Each row is a point on a tangle of strands that fork, close into loops and nearly touch. The rows are in no order.
In the rows, zero is written as 128.
Two points are linked if the straight distance between their rows is under 172. Some points are linked to none.
mar: [132 149 163 146 120  86  80 131 164 101  80 128  91 114  93 148 118 182
 101 127 127  96 127 159 117 135 116 134 109  60 126 188 119 130 119 101
 112 164  95 171 119 137  46 130 162 110 152 156  92  96 162 110 134  96
 169 147 119 133  98 130 131 102 155 110 101  89  91 100 199 112]
veru: [104 133 115  89 113 145 152 110  98 160 171 169 152 156 130 127 121  82
 134 117 113 160 134  85  99 123 143 139 137 169 134  65 124 112 131 138
 137  78 152 116 101 125 183 119 110 157 111  96 164 146 109 112 133 163
  76 115 141 140 145  99 143 131 129 159 146 134 173 166  90 132]
zul: [114 101 117  86 119 125 135  61 131 161 210 223 191 148 128  97 152  81
 119 104 130 155 162  72  91 144 141 160 166 146 182  65 124  97 100  96
 111  56 143 138  81 132 151 135  88 149  81  74 179 138  78 105 105 120
  92 128 131 158 148 142 155 149 125 146 144 108 178 142 141 170]
viti: [ 99 192  92  96 100  78  86  74  61  84  76 127 139  82 164 146  84 116
 112 133 105 164  64 113 133  90 189 174 118  91 103 152 112 122 119 120
 132 133 132 160 179 132 145 118 138 132 164 198  65 133 164 100 133 120
 134 112 149 114  78 125 152  90  91 117 158 106  77 222 128  64]
koner: [133 103 164 153 140 161 177 167 148 127  74 103 129 118 124 145 124 161
 127 133 136 115 121 134 120 131 113  93 110 140  97 151 122 134 139 115
 166 141 111 135 138 145 125 143 138 138 121 150 103 124 150 124 162 124
 137 143 112 131 147  94  99 114 152 141  97 116 118  84 117 133]
peko: [132 144 121 131 128  95  66 155 144 107 136  99  41 173  72  98 140 155
 123 116 133 111 157 169 175 144 119 110 109 107 128 148 170 162 157 187
  38 153  67 142 122  84  75 106 135  87 196  45 182 109 126 120  78 144
 160 141 153 125  95 142 152 139 142  48 120 173 101 112 160 149]
zug: [136 110 158 160 132 131 120 160 173 122 127 126  91 139  73 116 140 166
 100 108 141 105 157 156 133 141 110 112 132 101 149 171 138 139 120 129
  74 137  85 151 102 125  72 137 146 104 141  91 147 107 122 122 123 131
 159 149 136 146 124 130 122 110 163 105 102 124 119  68 174 149]
lepil: [117 114 105 116 112  88 118 107 129 140 137 164 149 119 134 118 142 104
 115 119 106 135 158 114 130 148 116 158 148 102 124 121 134 112 108 135
 100 134 160 141 128 162 139 130 113 127  86 148 143 126 109 140 110 125
 121  95 154 137 114 138 131 106 125 132 145  96 161 157 117 149]
Nudo: [182 121 163 110 119 154 152 184 123 138  82  71 127 121 204 179 143 130
 150 186 133 110  81 132 140 143  97  78  83 163 102 145 115 132 173 139
 216 177 149 106 179 143 131 107 109 154 149 175  62 151 159 145 164 118
 134 138 110 104 133 129 111 151 111 134 102 142  98 114  90 108]
Bet: [195 128 111  82 118 108  69 111 132 140 208 108 163 154 191 110 180 106
 179 157 142 105 133 134 154 178 108 150 140 140 173 116 151 115 132 128
 123 148 185  65 130 108 131  86  65 119 142 112 153 166  90 159  83  85
 114 124 120  90 116 231 157 198  77 119 165 174 136 170 147 128]
nesar: [156 143 147  50  43 104 110 132 122 149  91 155 147 118 203 168 141 117
 121 182 104 122  99  91 105 169 107 100  96 116 106 128 126 104 161 139
 178 159 138 166 163 157 131 111  70 173 155 171 105 121 142 133 123 140
 123  98 145 128  94 124 174 126 115 132 118  85 127 175 107 128]
viza: [104 177 111 107 118 100  83 143 123 109 145 127  54 180  78 110 132 138
 119 118 147 140 131 149 125 107 158 118 125 119 133 136 162 160 154 178
  46 111  52 163 116  87 102 102 137 113 214  23 193 115 124  97  87 166
 136 141 153 146  92 119 161 134 157  59 120 183 106 133 144 133]
Kulo: [142 172 170 134 131 142  97 139 140 105 104  99 112 138 145 140 111 160
 138 140 169 124  65 136  81 115 139 122 118 136 139 157 116 137 135  90
 158 119  87 154 108 100  98 125 129 132 184  97 122 134 151  94 138 113
 132 181 100 127 128 137 131 136 147 104  93 151  75 114 163  88]
rero: [113 198 108 103 127 169 110 141  69 127 122  67 114 152 166 145  92 102
 140 164 126 154  56 121 114  84 173 120 102 183 136 111 122 146 162 157
 175 105 121 101 166  85 181  94 134 130 206 103  92 146 157 114 145 167
  90 145 129 106 128 119 153 156 118  98 142 218  77 162  83  71]
fub: [122 106 171 162 154 203 205 165 152 133 116 130 135 146  91 135 111 161
 127 119 163 129 109 127  86 113 135  87 127 188 125 124 107 126 136 100
 165  81  85 114 102 122 127 160 138 150 137  81 154 138 144 112 173 150
 117 160 104 160 179  82 114 133 167 135  93 152 120  61 111 147]
mon: [150 159 173 133 116 142 108 120 160 118 119 133 136 128 151 142 122 148
 129 142 164 120  77 130  68 130 126 135 134 138 144 146 102 106 115  61
 162 104 102 162  93 121 103 146 121 142 146 123 109 137 140 103 138  88
 141 167 100 124 128 145 124 124 138 131 101 120  86 111 170 103]
rud: [102 149  96 117 155 147 145 101  57 128  98 120 158  84 176 139  72  86
 116 125  91 171  98 102 132  78 168 157 110 149  95  91 100 136 134 126
 185 119 178  92 163 129 211 138 163 151 100 214  60 155 151 133 162 140
 103 111 131 119 154  92 115 107 108 177 155 135 121 172  81  67]
Peg: [169 102 142  59  63 105 100  92 148 168 174 201 188 131 169 119 188 100
 103 144 113 126 150  79  85 187  96 135 132 121 176  88 136  81 119 109
 118 116 140 157 120 159 100 117  56 160 106 103 146 118  72 129  96 119
 125 101 143 152 118 166 173 162 135 144 135  78 150 133 157 173]
dumal: [107  83 100 106 123 113 147 129 121 165 189 157 115 178  82  85 150  82
 127  96 123 141 195 119 148 156 120 110 139 137 153  78 166 136 149 199
  57 109 116 107 114 135 140 104 109 115 134  35 206 125  76 133 101 193
 101 107 179 156 142 123 148 137 140 119 146 170 188 120  96 194]
togu: [209 107 190 129 112 184 141 169 179 151 123 102 154 134 187 159 169 146
 144 183 155  95 104 131  96 168  82  82 106 172 143 126 111 111 148  89
 201 139 150 114 124 127 105 125  79 162 133 127  98 154 120 134 150  85
 135 162  84 128 154 149 125 183 140 143  95 127 105  78 144 123]
kato: [104 145 109 150 149 120 135 136 112 105 115 104  95 147  85 111 115 130
 135 111 133 136 135 146 137 101 150 128 136 126 112 143 139 154 126 152
 108 136 113 131 130 121 141 108 153 108 138 108 142 118 127 120 119 152
 126 133 137 124 119 114 118 115 137 101 138 146 131 133 122 124]
tomav: [143 120 168 165 130 114 108 139 173 110  81 124 110  97 117 152 121 193
  96 134 124  90 130 149 113 134 104 130 113  72 128 196 107 125 101  77
 134 167 119 167 117 144  50 152 159 121 118 190  68  99 163 117 155  83
 167 148 101 128 114 127 103  93 150 134  98  63  96  78 199 115]
bepo: [151 108 108 137 169 148 139 126 132 140 173 104 164 104 182 124 141 106
 175 139 131 109 133 129 163 142 101 148 143 153 138 114 123 127 117 112
 166 147 222  57 121 129 172 118 112 132  65 170 119 162 113 164 131  81
 115 109  96 102 158 167  98 169  92 163 150 133 159 153 109 108]
gemu: [108 130 115 163 156 145 151 157 122 117 143 100  99 168  68 102 122 134
 141 104 150 135 146 144 159 105 141 118 135 157 128 126 145 157 137 166
  89 120 107 112 123 107 138 112 155 102 147  64 170 127 118 136 113 159
 130 144 138 132 136 117 118 134 141  93 133 175 147 108 110 146]
Val: [141  89 121 145 134 111 142 167 142 139 132  96  93 143 101 124 149 132
 138 135 123 103 179 145 204 150  98 106 120 118 110 143 161 147 149 192
  94 180 152 108 149 141 120 108 134 102 114 120 140 108 112 157 101 141
 145 103 147 120 127 121 124 133 121 109 133 139 154 116 108 165]
Ziso: [123  91 107 192 194 153 158 150 152 112 162  86 108 154  64  86 130 132
 148  86 157 118 173 163 193 113 122 121 155 150 140 145 151 161 118 155
  78 135 121  82 117 106 126 127 162  76 109  75 172 127 106 148 118 143
 136 130 129 124 157 150 100 135 126 107 137 168 147  87 131 161]
Gozu: [152  93 128 101 115 128 139 142 138 162 169 134 148 163 148 123 162  93
 141 147 126 125 151 111 135 155 112 110 131 156 144  95 140 118 141 156
 138 123 164 107 126 137 144 104  87 137 110  97 161 135  92 144 118 137
 101 123 140 132 141 145 134 155 126 132 132 139 164 123 101 161]
Von: [ 93 119 142 170 174 195 201 136 115 114  99 126 136 116  78 125  95 142
 136  88 145 146 114 132 106  72 155  98 125 176 104 121 103 146 124  99
 165  84 104 103 113 129 152 169 173 131 116 116 139 137 151 118 175 161
 117 154  94 155 174  71  88 113 148 159 108 148 129  86  95 128]
bego: [114 166 154 130 115 113 102 150 122  98  78 106  76 149 103 143 107 154
 117 126 143 118  92 142 111 107 142 112 113 115 114 164 132 148 154 132
 119 137  70 169 126 112  86 116 144 127 192 105 118 106 160  93 127 138
 139 161 118 128 108 109 139 119 157  82 105 138  87 112 151 105]
Lisot: [113  89  97 175 192 185 188 130 108 120 147 105 143  90 132 130 101 104
 157 113 119 131 137 139 160  90 121 122 136 155 103 107 122 155 135 131
 164 134 197  53 138 123 195 149 155 125  48 168 101 152 131 162 152 130
 103 116 102 118 183 104  84 145 113 186 144 149 162 124  68  97]
tar: [ 99  76  94 181 168 126 186 151 123 117  97 106 119 102  73 132 118 122
 129 107 117 116 195 140 205 113 113 113 132 105  75 144 141 156 132 175
 116 191 150  93 168 155 156 147 186  94  55 186  98 101 136 166 138 152
 136  96 137 123 156  86  83 107 123 152 130  97 181  97  74 152]
Vop: [127 163 157 130 111  85  80 147 143  89  72 101  74 127 108 150 115 172
 122 141 124  95 110 148 134 132 126 116  93  79 109 182 137 138 152 136
 114 183  89 161 146 120  61 110 148 117 179 159  93 104 166 102 129 118
 157 150 129 121  87 128 138 114 143  82 103 110  81 118 173  99]
gudof: [103 143  91 122 135 131 137 109  80 124 114 122 155  98 158 138 100  96
 132 127 115 155 105 116 141 100 139 156 126 134 107 104 113 132 128 138
 153 139 181 103 154 131 193 120 146 134  98 190  85 146 134 139 144 129
 107 102 130 101 135 110 108 112 110 159 163 128 142 178  87  86]
Ruzil: [150 131 168 146 132 166 146 112 162 138 102 145 157  95 177 145 129 150
 131 147 150 118  89 119  77 119 120 124 126 136 131 134  88 102 114  47
 194 107 132 152 105 150 118 167 116 163 105 171  97 142 147 120 165  82
 137 160  76 132 150 136 107 125 139 166 105  91  94 104 151 115]
bip: [146 162 121 103 112  57  48 127 153 113 134 121  47 146  99  92 154 150
 118 119 106 102 171 171 178 156 104 119 109  66 129 155 175 139 139 177
  39 178  78 140 131 102  53 103 125  99 184  91 162 103 131 124  65 124
 174 103 159 117  78 162 167 146 126  72 132 146 104 130 179 143]
Vune: [189 122 188  86 100 160 142 166 142 154  93  98 143 137 207 170 150 138
 147 193 147 108  82 109  94 154  96  79  91 170 121 124 110 111 166 108
 221 145 138 134 150 138 117 118  86 165 150 144  79 147 137 127 155 119
 120 144 100 120 135 133 137 160 140 138  89 124 103 102 109 107]
fepog: [173 130 137  73  95 131 144 161 109 154  80  94 149 109 224 181 131 109
 151 193 100 119  88  99 133 145 101  86  80 148 103 124 110 110 167 158
 214 172 170 111 186 159 154  97  99 164 142 197  58 140 147 151 158 125
 109 110 124 102 117 117 126 146 103 154 124 121 128 153  71 115]
sil: [ 72 188  79 134 145 111 115  86  62  99 125 118 124 116 103 128  77 104
 122 102 118 167 104 129 132  71 192 178 142 122 124 109 111 138 113 143
 104 106 124 128 140 107 179 115 165 113 144 131 120 131 139 116 115 147
 114 136 138 110 117 106 126 105 118 114 162 153 120 179 111  77]
Puf: [147  90 120 149 160 167 167 120 146 144 143 130 178  78 193 135 134 119
 165 144 131 112 131 130 134 131  95 127 138 154 126 114 109 118 108  77
 198 131 209  86 122 151 169 157 117 151  40 194  98 163 122 157 160  72
 118 131  63 120 168 145  83 156 108 196 135 106 144 123 100 127]
zem: [178 117 159  93  72 120  90 106 166 153 166 185 164 127 164 138 178 125
 102 147 128 122 127 104  65 170  96 130 138 110 183 117 121  93 109  75
 121 109 124 170  91 145  86 129  78 156 117 112 138 127  90 124 108  92
 140 141 130 141 118 166 168 154 147 134 116  81 124 106 183 144]
tobo: [150 149 111  97 119 115  93 114 121 134 186 123 151 149 169 123 151 112
 161 140 141 134 111 127 127 140 130 154 152 146 155 112 135 116 117 120
 128 122 154 102 119 108 143  94  85 124 140 107 148 165 109 139 105 107
 115 132 128 100 117 184 151 162 105 118 149 155 130 178 146 120]
kiko: [ 88  90 122 158 161 140 207 128 119 124  77 150 149  97  93 127  98 138
 114  94 120 139 150 117 125  88 148 126 131 126  78 116 108 127 117 116
 155 108 128 134 121 160 162 182 182 129  64 183 117 113 150 127 173 147
 126 123 112 153 165  58  77  78 139 180 129  93 159 109  87 141]
Bovu: [ 94 174  78  96 116 118 110 110  59 126 136 104 130 115 155 146  95  86
 133 146  89 155 104 114 153 109 148 158 120 124 122  98 132 134 143 177
 128 139 172  94 170 111 202  96 128 125 143 157  95 144 129 143 115 155
  98 103 153  99 107 122 151 126  92 129 178 169 132 203  86  75]
mumit: [136  66 147 158 135 127 174 195 152 144 109  99  91 134  85 146 152 151
 121 130 115 102 189 149 204 156  83  79 111 116  99 144 158 143 164 205
 109 192 127 106 164 152  96 124 142 102 119 135 124  98 130 166 115 156
 152  95 153 124 139  98 113 118 124 115 115 119 155  81 104 181]
Nele: [158 101 154 155 122 126 112 135 180 143 140 143 123 117 116 125 157 159
  99 132 125 104 157 144 109 158  95 124 136  95 160 162 126 116  98  89
 103 139 115 148  89 141  70 143 126 122 118 127 135 114 113 128 135  91
 165 136 123 127 129 154 124 115 143 128 109  85 117  77 188 146]
Losad: [131  95 105 116 137 121 127 129 128 154 189 120 125 175 111  96 160 100
 151 115 135 126 170 128 162 142 116 124 140 160 151  96 160 138 140 173
  90 123 157  86 116 122 148  97 109 116 138  54 183 150  82 141 102 152
 104 123 152 130 137 151 136 158 123 118 143 175 165 132 110 156]
dig: [108 140 119 162 154 134 155 140 107 101  78  91 105 128  98 128  98 149
 130 115 143 132 114 141 138  85 149 119 124 126  98 156 119 146 129 134
 136 140 111 128 152 137 132 128 164 117 130 148 105 119 146 120 148 141
 132 147 118 129 134  96  99 107 137 118 125 132 120 116 118 112]
lemaf: [122 131  97  83  91  70 104 130 105 145 147 139  99 150 123 120 140 109
 130 142  95 129 158 134 167 152 116 122 124 112 111 115 169 137 149 195
  76 150 126 131 152 145 130  92 108 130 152  97 162 110 109 131  85 164
 109  79 179 138  88 126 160 134 113 109 158 147 164 174  98 154]
ripu: [106 157 137 155 157 178 157 154 112 113 123 104 100 176  73 125  99 145
 144 107 163 150  90 140 100  84 168 108 127 189 140 130 124 148 129 132
 136  72  65 131 107  84 132 131 150 122 177  44 162 134 146  94 147 172
 115 171 110 149 151  96 128 143 168  95 104 196 109  90 112 121]
Mol: [109 144 104 166 154 116 134  94 108  91  80 119 146  80 147 125  82 138
 125 115 127 137 108 133 130  89 153 164 135 106  96 155 101 127 100  75
 159 127 137 142 140 146 146 158 170 127  89 216  70 119 161 123 150  96
 142 140  96 114 129 125  85  83 106 157 129  85 106 144 131  96]
bosep: [152 118 166 126  94 116 101 113 176 153 144 183 135 122 119 139 160 153
  88 130 121 121 146 119  73 159 109 133 136  92 169 144 116  93 103  79
  93 111  98 187  77 144  65 141 117 142 125 118 139 106 110 112 124 101
 157 137 134 151 126 134 140 120 164 140 108  71 126  91 194 148]
tam: [ 99 174 117 106 144 165 137  93  56 133 116 118 155 100 188 139  63  78
 119 139  97 172  65  94 106  76 186 147 107 180 109  77  92 131 148 115
 207  81 156 102 156 109 207 134 140 157 139 184  71 159 165 116 172 155
  88 121 133 120 157  94 125 118 107 167 149 167 104 181  77  60]
lag: [137 146 105  69  93  81  79  94 121 130 185 150 144 141 154 118 164 103
 138 123 122 123 133 116 129 156 127 155 145 117 158 116 153 115 121 130
  87 123 130 128 127 120 128  88  75 121 152  88 170 146  98 131  75 123
 110 106 157 120  90 179 171 161 105 103 152 148 134 178 138 138]
Lavi: [119 166  82 133 125  77  74  67 101  74  98 124 155  65 167 131 113 130
 127 128 114 132 105 133 166 119 154 194 143  60 106 163 118 120  84  90
 126 160 166 145 156 135 127 129 131 107  97 231  78 138 150 131 124  71
 149 108 126  93  83 160 127  92  81 130 158  74 107 205 153  85]
mapob: [135 108 130 125 117  90 123 144 147 146 116 137 111 122 129 127 153 127
 118 138 111 109 169 136 149 163  94 123 122  90 120 149 149 119 133 151
 108 161 145 140 145 160 112 121 116 125 110 151 129 103 119 143 111 128
 144  94 142 133 109 133 134 120 130 125 126  95 144 125 145 154]
Veb: [127 157 109 103  89  62  82  80 124 101  96 160 158  76 167 140 122 125
 112 124 111 136 106 113 126 137 130 185 134  62 113 160 119 101  90  93
 120 153 142 172 150 153 115 138 109 136 114 209  99 123 151 121 113  82
 148 106 142 121  82 149 153  88 105 129 127  57 103 196 167 113]
kati: [ 87 115 101 193 205 196 187 110  97 103 133 119 140  98 100 122  82 118
 149  91 130 149 122 150 137  63 154 129 134 168 107 112  96 156 120  95
 160  94 154  70 127 125 184 164 170 128  71 146 117 158 148 135 169 137
 107 147  94 128 185  87  75 123 124 173 132 153 135 116  90 101]
diser: [ 96 174 102 125 127  99 118  86  75  97  59 131 140  79 153 144  74 128
 116 114 122 156  75 104 114  78 198 167 116 116  87 151  92 121 113  81
 166 110 125 164 161 137 144 142 169 143 140 211  58 130 170  97 160 111
 134 127 127 125 124 107 103  76 113 139 140  91  92 170 134  73]
videp: [135  68 170 159 132 158 196 174 170 160  99 146 136 120 100 145 145 159
  99 129 123 118 164 132 120 144  99  95 130 129 113 129 126 116 124 132
 143 137 118 138 125 156 113 162 141 135  91 143 123 110 131 143 158 141
 142 126 126 154 152  81 102 115 159 154 103  92 146  65 117 173]
Ruvim: [150  95 166 184 134 155 138 148 188 132 106 135 130 102 121 137 137 188
 102 129 132  97 140 154 102 144  91 123 125  95 145 174 112 115  95  71
 137 137 118 151  97 147  69 171 156 126  98 167  99 109 140 132 156  79
 168 155  86 136 138 140  91 106 150 155 109  74 102  66 178 131]
rem: [106  78 122 131 121 111 155 141 141 156 148 152 120 156  74  99 156 116
 111  99 118 133 194 129 142 149 111 111 140 119 140 113 153 126 125 178
  69 122 108 140 118 149 122 131 134 126 124  77 186 112  96 130 117 175
 128 105 167 159 135 111 134 111 153 122 130 121 171 101 113 190]
bef: [192  75 183 161 134 167 145 184 190 154 129 102 144 118 158 145 174 158
 125 164 143  85 145 148 134 182  65  89 117 139 144 149 118 115 126  98
 150 158 149 118 118 134  84 129 109 130 106 143 106 133 118 157 149  76
 162 144  97 112 146 161 106 153 132 141 102 111 111  57 154 150]
pofi: [165 111 147 142 144 168 158 140 151 135 117 108 164  94 208 149 139 133
 150 163 137 108  90 131 108 132 104 119 123 148 129 142  98 113 119  59
 213 129 171 117 135 148 137 153 111 158  88 191  83 154 134 138 164  72
 136 150  66 116 149 144 102 147 116 176 105 107 106 120 121 117]
mip: [109  73  93 181 195 160 195 155 113 111 129  90 123  95  91 128 115 107
 155 106 111 128 168 145 197 101 109 115 135 138  88 128 140 166 137 173
 124 173 183  56 161 125 183 142 182 104  47 170 100 122 124 180 140 147
 122 100 126 113 174 102  74 129 110 168 143 136 191 117  59 130]
buzo: [106 112 162 126 115 135 164 126 151 154 121 175 140 146  85 126 133 132
 107 112 133 148 141  95  68 132 135 122 134 132 134 103 123 108 117 111
 124  77  86 173  85 154 121 158 125 149 124  90 165 105 115 110 149 157
 125 135 130 171 140  86 128 105 168 131 113 103 148  99 132 161]
lozo: [194  84 127 177 176 144 115 148 172 132 173  62 133 142 140  87 171 147
 162 129 163  82 174 174 184 167  90 124 140 135 164 143 140 131 123 118
 115 155 159  66 109 106  95 129 116  93 103 116 148 140  92 171 115  83
 154 137 102  89 140 213 102 158  99 122 129 160 126  84 166 159]
kem: [122  38 154 167 145 166 217 192 169 146 100 136 127 130  65 138 152 154
 105 123 120 112 197 145 173 146  80  76 133 132 107 139 139 135 142 171
 123 169 115 106 145 149 106 152 150 121  89 136 128  97 128 159 135 153
 150 104 137 146 165  87  89 109 137 154 104 105 168  44 105 197]
paf: [106 178 122 119 150 174 139 128  54 127  94  75 128 122 164 152  75  93
 127 150 110 160  62 116 119  73 189 125  94 191 112 106 100 150 160 138
 206  94 130  89 172 105 184 118 158 146 172 150  81 149 172 124 174 169
  92 143 132 120 147  97 127 148 117 133 134 194  96 148  78  68]
Tak: [ 89 191  88  99 112 136 105 113  59 126 156  98 115 149 150 141  93  87
 138 151 109 153  84 120 132  99 172 151 126 150 144  80 129 140 147 175
 139 109 145  91 160  89 192  87 118 126 181 103 119 149 135 125 113 170
  76 121 145  99 114 127 169 149 104 113 170 204 110 198  85  71]
sef: [112 159  89 157 153 109 110  81 104  78 108 102 157  64 170 113 100 137
 140 120 140 134  93 134 140  91 160 184 144  88 108 158  99 138  84  73
 151 136 161 131 137 130 149 147 158 117  82 222  60 144 150 134 138  65
 145 133  91  94 111 167  94  96  81 152 150  88 105 172 152  81]
rok: [141 180 135  46  41  90  79  99 100 121  85 159 145 102 192 172 112 121
 116 163 101 143  60  82  85 139 155 133 102 108 110 136 127 103 153 110
 163 134 114 182 165 136 122 118  90 167 181 178  88 127 150 101 129 131
 115 109 150 126  87 119 186 117 112 117 124  95  95 209 113  97]
vezo: [106 190 117  71  63  80  84  78  73 107  83 157 143  93 163 160  87 117
 107 146  96 159  62  79 104 105 180 157 119  97 103 128 129 110 136 120
 142 113 117 177 168 134 142 118 115 152 173 177  90 129 159  94 128 140
 117  96 156 125  76 104 167  94 106 120 141  98  85 228 112  80]
buse: [151  80 129 202 191 167 134 158 176 120 168  78 117 149  85  83 156 146
 154  97 161  98 176 172 183 140 105 122 149 142 156 143 142 152 113 132
 101 136 131  80 110  99 105 145 145  84 108  86 163 132 106 168 120 105
 154 146 117 108 158 174  93 142 123 122 127 153 127  66 155 160]
gufo: [123 139 115 121 120  56  69 104 142 110 142 150  96 136 104  93 150 129
 121 107 111 115 167 149 157 150 114 148 135  65 141 149 157 134 107 144
  50 144 100 160 124 131  79 125 131 101 138 118 170 105 120 128  83 121
 152 102 163 130  86 160 154 122 122  91 136 112 130 136 181 147]
bem: [131  92 163 178 155 194 183 147 169 148 155 149 133 153  85 119 138 150
 135 112 164 129 141 128 100 122 120 105 147 178 155 115 124 127 112  94
 141  72 101 115  77 124 121 163 131 134 115  64 167 142 113 115 147 127
 132 162 106 157 164 117 112 142 155 132 105 142 127  56 137 156]
Loreg: [ 89  62 115 175 156 130 204 141 138 141  86 148 144  88  78 130 116 139
 106 107 114 126 186 124 152 114 121 121 138  93  83 128 126 127 112 145
 128 150 143 131 139 167 149 182 175 112  42 194 115  96 141 148 157 145
 138 104 126 151 156  70  77  84 136 167 125  69 182  96  91 164]
maf: [158 129 133  55  74 125 142 130 107 158  98 139 173 105 215 175 136 100
 134 179  97 126 105  78 110 153 107 111  98 139 101  98 115  98 152 139
 205 158 176 135 167 165 162 111  89 169 112 194  82 140 133 155 150 125
 106  95 124 115 114 118 139 131 106 160 123  95 152 169  77 125]
lutet: [138 169  99 141 157  98  55 123 129  87 155  90  88 160 107  92 134 142
 153 110 149 129 128 173 154 122 155 162 144 105 144 150 138 152 123 135
  70 130  94 124 101  78  96 112 134  72 164  72 167 130 133 122  91 117
 147 144 127  86 103 190 132 145 115  75 138 177 110 141 191 123]
pekad: [125 121 166 192 170 166 127 148 176 106 134 123 102 144  71 110 121 178
 118 101 161 109 123 163 103 126 122 125 142 134 154 168 117 147 113  96
 107 110  67 138  76  98  77 157 164  96 151  73 149 116 138 120 133 114
 161 187  99 145 136 137 110 116 160 106 105 146 103  53 183 130]
retev: [ 47 188  67 157 173 127 114  62  56  91 161 136 121 117  88 117  54  85
 115  87 119 189 110 124 127  63 205 193 158 143 137  84 106 152 110 133
  98  74 129 109 127  77 201 128 173  99 134 139 124 136 136 106 117 146
 102 130 143 113 129 110 120 107 114 122 186 169 128 196 106  52]
zanu: [ 92 110 111 101 139 152 158  75 101 158 202 204 166 148 114 104 113  81
 135  98 128 165 157  80  91 118 152 153 153 168 147  58 121 112 116 125
 124  58 165 107  79 122 186 135 115 145  74  94 186 151  98 113 130 146
  71 125 138 154 168  96 136 129 127 154 153 128 190 148  98 150]
lomol: [117 170 160 125  99  74  63  98 155 108 109 164  96 122  99 137 123 164
  98 121 128 121 109 144  93 133 132 157 128  54 144 175 122 124 106  91
  81 119  77 195 101 113  51 137 143 120 165 125 129  96 149  88 114 100
 164 147 132 138  86 143 149 105 154 102 105  81  99 119 210 107]
suk: [ 97 106 139 101 101 117 159 130 128 156 116 193 122 149  65 120 126 117
  99 112 118 154 165 101  95 137 139 116 139 116 117  91 134 111 126 157
  93  97  86 179 100 154 125 145 128 146 127  96 179  93 114 114 134 187
 114 106 162 181 129  72 137  92 165 121 114 105 161 104 118 186]
muna: [108 161 101 122 119  98 116 104 109 117 131 134 128 125 124 125 116 119
 130 122 130 140 115 125 129 113 147 153 141 114 118 131 127 125 112 136
 107 119 133 142 128 130 150 119 133 118 132 128 141 128 127 121 109 132
 122 114 144 114 105 129 131 115 121 118 140 122 132 172 126 119]
rol: [106 179 113  73  71  87  75 127 115 129 138 146  81 163 113 126 123 119
 119 136 123 142 114 120 112 131 144 118 123 120 124 128 156 133 150 170
  79 117  75 171 129 108 118 104 109 131 205  61 182 109 129 101  84 169
 121 111 162 150  81 120 178 134 138  85 130 154 117 172 119 133]
fafim: [194 108 116 133 156 118  84 135 153 131 186  67 144 142 173  92 180 136
 181 138 151  93 154 167 179 174 100 138 145 125 166 132 149 119 132 129
 118 163 180  66 119 110 109 106  98  94 121 121 136 150  95 166 103  70
 140 126 111  73 123 229 120 175  83 120 149 159 130 126 169 142]
liba: [107 137 150 197 179 178 147 156 150  97 129 105  90 163  64 113 105 172
 141  89 176 126 112 160 111 104 150 113 142 165 141 154 126 153 121 111
 108  95  59 124  87  85 101 142 160 100 162  42 163 123 137 100 137 137
 144 183  98 140 143 116 110 130 161  91 102 169 101  62 160 122]
Levep: [133 168 146  99  80  71  56  81 142 102 116 176 131  99 142 132 141 147
 103 132 119 119  95 133  93 146 135 170 130  57 140 159 123  98  95  86
 102 136 114 191 124 131  79 134 105 131 147 165 127 118 146 107 104  86
 148 117 146 125  77 162 166 108 124 123 123  76  93 171 196 108]
Megi: [157  64 165 183 159 193 183 173 187 147 155 107 123 145  96 114 155 149
 140 116 157 104 157 157 141 152  87  93 143 160 151 135 133 138 125 117
 125 121 123  86  99 124 105 146 128 126 114  87 159 137 106 149 132 120
 146 151 105 132 169 134 104 148 144 130 105 148 133  46 129 168]
Rada: [137  87 128  67  87 126 139 131 128 176 171 181 156 178 134 126 166  88
 127 140 122 134 162  89 103 166 104 107 127 153 153  63 143 110 142 159
 134 106 140 135 112 149 136 107  72 160 115  67 173 125  78 131 102 163
  99 112 155 157 141 130 164 159 138 132 133 128 188 125 107 180]
Ledep: [129 105 135  73  79 116 127  76 144 169 182 230 193 141 134 114 161  94
  94 117 118 144 155  63  65 159 127 141 152 129 166  66 121  81 107  97
 118  66 130 172  89 153 127 144  76 158  80  95 167 120  73 113 115 140
 104 110 144 172 136 124 174 134 135 150 128  76 172 136 147 184]
lufi: [102 167  95  54  54  83  90 129  89 149 132 144  86 154 117 125 117 106
 110 151  91 148 120 116 131 135 141 104 115 127  97  98 162 143 162 214
  91 141  88 161 159 118 134  99 106 144 197  69 170 101 132 120  90 187
 101  82 173 149  72  93 185 135 122 101 147 153 148 193  71 134]
sek: [144 103 127 132 153 150 155 141 130 149 158 107 153 131 161 131 146 110
 153 140 129 116 141 130 155 137  97 121 131 167 127 108 131 128 134 139
 150 142 189  82 134 136 170 108 107 134  90 138 129 150 109 154 137 122
 105 122 123 116 154 137 113 155 117 154 139 146 162 138  90 136]
Buvur: [110 175 147 134 135 152 122 170 105 100  97  97  76 176  90 134  96 157
 126 121 161 148  84 134 101  97 170 102 110 165 115 150 131 156 158 147
 126 107  54 151 123  82 112 117 154 128 215  61 130 123 152  90 141 166
 123 177 116 143 131  91 137 128 166  79  94 189  77  95 120 109]
sivov: [134 137 101  84  99  52  64  85 132 121 169 167 115 134 129  80 168 110
 126 104 110 120 167 139 145 169 107 155 150  72 165 127 162 116 105 146
  41 144 115 145 131 131  96 115  92 110 148  94 181 116 102 134  59 114
 143  92 177 125  78 189 175 143 108 107 153 128 132 163 163 151]

A piece is two or more points that can be reached from each other along the links. Count, over all rows, the pieces, the separate loops (a circle has one, a figure eight two, a Y none), the forks (points with three links) and the tips (points with one).
pieces: 3
loops: 3
forks: 7
tips: 7

How many points has the smallest loop of links through each point below? Write - if it is on no loop.
ripu: 11
lozo: -
mapob: 10
rud: 7

Name the points in between on the shortest way along the links from the first point to the second, in order.
kato; lemaf: gemu Ziso buse lozo fafim Bet tobo lag sivov gufo bip peko viza rol lufi
zul; sef: Ledep Peg zem bosep Nele Ruvim tomav mar lomol Levep Veb Lavi
veru; Puf: zanu zul Ledep Peg zem bosep Nele Ruvim tomav mar Vop bego Kulo mon Ruzil pofi
Losad; pekad: Gozu sek bepo Puf pofi Ruzil mon Kulo bego Buvur ripu liba
Vune; pekad: Nudo fepog maf nesar rok vezo viti diser Mol sef Lavi Veb Levep lomol mar tomav Ruvim Nele zug
tar; lepil: mip Lisot kati Von fub bem Megi buse Ziso gemu kato muna
